Points, in no order, along strands that fork, close into loops and pass close to each other.
In the rows, 128 means zero.
Points whose rows are less than 65.3 apart are linked; no others are. Some points are linked to none.
luto: [106 151 145  60 184 153  66 127 131 193 177  89 123 122 122  84 133 135]
vozos: [155  89 118 185  83 112 170 127 121 107  76 170 144 131 138 174 109 116]
nof: [129 121 161  95 127 146 140 122 143 126 132 142 143 110 151 139 127 127]
ter: [114 163  77 149 154 121 118 129 121  99 144  98  92 133 120  76 145 145]
Kiko: [129 160  85 150 149 126 119 127 120  94 129  97  89 133 150 108 135 139]
Vipog: [117 137 127 151  82  83 160 153 131 106 120 166 160 132  61 110 107 117]
fon: [118 107 132 146  73  94 165 148 119 129 122 170 180 124  73 118 108 116]
zov: [115 134 140 114 188 141 105 129 138 152  98  87 114 125 148 103 161 114]
Fufo: [124 138 162  59 143 157 110 124 130 152 179 121 134 112 143 124 120 136]
Reg: [155 142 147 138 117 162 152 131 143 101 131 174 104  84 174 184  92 139]
rup: [163 119 158 134 123 165 147 117 151 103 115 176 116  93 188 186 114 133]
zuz: [154 172  91 186 108 137 132 135 122  83 126 129  73 117 141 165  86 154]
Zatez: [101 168  65 141 178 104 103 136 131 116 154  91  95 149  86  34 159 145]
fol: [143  88 142 144 114 137 159 110 137 110  90 155 142 118 157 158 131 118]
Digi: [100 150 113 119 152  96 125 137 139 106 145 105 128 148  86  65 158 121]
guse: [149 150 154 134 100 142 158 144 141 107 126 176 124  90 144 172  85 135]
benib: [107 136 114 157  93  71 154 147 126  97 119 153 156 154  54  94 125 116]
Levon: [107 129 183  85 196 165  74 133 143 200 110  99 126 126 151 110 154 122]
sider: [104 125 157  79 143 129 117 122 140 147 141 111 147 133 114  97 143 113]
Sim: [124 177 101 150 118 153 124 128 122  96 149 137  82  95 125 112  92 161]
girof: [ 95 151 122 115 127  84 135 148 142 105 158 131 146 151  62  62 148 127]
zovo: [140 152  85 153 155 121 117 125 121  97 114  87  91 147 164 126 145 131]
vutod: [115 146 142  86 150 146 118 128 138 136 156 113 126 114 139 100 131 129]
val: [136 104 151 134  86 127 162 132 130 124 111 173 163 103 124 152 100 124]
Fel: [109 150 133  61 165 154  79 123 126 171 198  97 118 116 115  80 124 147]
tinur: [169  96 113 194  81 103 162 131 118  94  77 153 134 146 141 189 109 127]
vigum: [156 102 149 136 127 153 150 106 151 100  97 164 119 106 186 175 127 124]
vefin: [142  87 136 156  97 128 164 121 126 111  86 165 148 114 144 164 119 118]
ruvi: [122  98 176  59 126 146 111 114 129 166 146 127 165 129 131 139 127 123]
tad: [101  55 122 150 104 106 193 125 102 171 121 139 161 127 108 124 157  82]
fepu: [139  55  98 181 143 132 135  96 120 162  48 110 133 157 151 170 193  93]
fupam: [105 163  72 135 171 123 101 126 133 117 156  95  94 127 103  47 144 150]
Peb: [168 133  93 200 102  93 125 128 145  87 113  74 115 187 182 190 148 144]
zotu: [142 126 173  49 128 165 111 121 123 152 182 142 136 109 152 146 106 142]
zur: [ 94  51 126 148 127 115 184 116 108 194 107 120 155 135 108 129 180  68]
Pak: [138 176 103 165 109 145 139 134 123  89 142 146  79 101 134 143  83 152]
zam: [118 152 141  54 138 151  89 125 114 158 219 121 123 121 107  95 113 154]
Tuze: [146 136 151 142  92 128 164 141 137 107 109 179 140 102 131 168  88 127]
gomo: [138 163 160  72 103 145 119 143 116 139 198 159 136  99 106 140  84 151]
Lar: [179 116 109 201  82  99 145 130 130  83  84 138 116 160 157 207 112 134]
nez: [121 178  82 155 120 157  99 116 126  89 146 125  83  96 121  89  90 181]
nodeb: [113 131 163 105 195 154  92 129 145 172  95  94 124 122 149 108 163 113]
voru: [150 111  99 161 143 110 120 112 131 105  71  89 124 175 162 159 165 117]
bila: [135  86 178  36 126 154  99 107 110 170 154 144 162 132 133 155 111 129]
rumez: [124 174  67 159 131 147  79 110 128  82 139 113  84 106 125  74  92 186]
Bure: [109  64 140 125  74 110 170 136  98 179 153 162 182 116  90 126 116 103]
Devof: [179 149 113 192  89 102 144 141 133  77  99 140  94 144 148 206  92 131]
zese: [133 160 148  67 118 156 108 134 111 142 213 142 123 106 109 120  95 158]
gabu: [111  88 129 144  64  97 170 148 112 157 135 171 184 114  71 123 105 107]
siv: [127 139 169  72 105 130 126 136 122 135 177 150 155 116 112 131 104 139]
Fezaz: [111 136 124 116 167 118 121 126 137 123 108  95 125 138 125  95 163 111]
gataz: [144  96  99 167 152 117 111 110 132 129  48  84 131 174 159 161 183 109]
disef: [166 169 101 187  97 124 139 140 124  79 121 134  74 128 147 189  86 146]
naso: [143  74  97 176 144 124 119 102 124 148  45  92 138 171 153 169 187 103]
runa: [138 140 129 145 122 128 151 131 128  86 110 141 117 125 150 145 123 129]
suzif: [100  56 132 138  94 109 182 124 102 181 136 145 175 121  99 124 141  89]
garal: [101 135 187  74 195 159  57 139 132 214 124  98 130 136 141 106 154 126]
Neno: [152 138  89 160 151 111 111 124 127  98  96  81 105 168 172 152 159 125]
Zud: [ 98 137 119 138 107  69 148 152 138  97 143 149 160 161  41  68 142 125]
gunur: [110 106 164  64 136 138 114 116 133 160 143 120 160 132 117 119 135 117]
Piv: [ 96 151 165  74 200 150  56 136 127 213 149  88 118 132 126  79 149 131]
vorap: [109 148 116 116 165 110 119 132 135 114 128 100 119 143 116  78 158 113]

A tip is a point with one link. Name the tips that can be reached along the links from each point below, in the order of the rows.
zov -> zur, siv
rup -> rumez
gunur -> zotu, bila
Neno -> Zatez, fepu

A piece is all that can be reached along the links. How many separate loops has the piece of each point below (a circle has one, a figure eight two, a Y none), and how many tips (points with one link)?
luto -> loops 0, tips 2
guse -> loops 1, tips 1
bila -> loops 0, tips 2
naso -> loops 0, tips 2

Name the points in between on the shortest way along the links from the first point to the second, in order.
garal; zam -> Piv, luto, Fel
nez; Lar -> Sim, Pak, zuz, disef, Devof
Levon; vorap -> nodeb, zov, Fezaz
zotu; bila -> Fufo, vutod, sider, gunur, ruvi
suzif; fon -> Bure, gabu
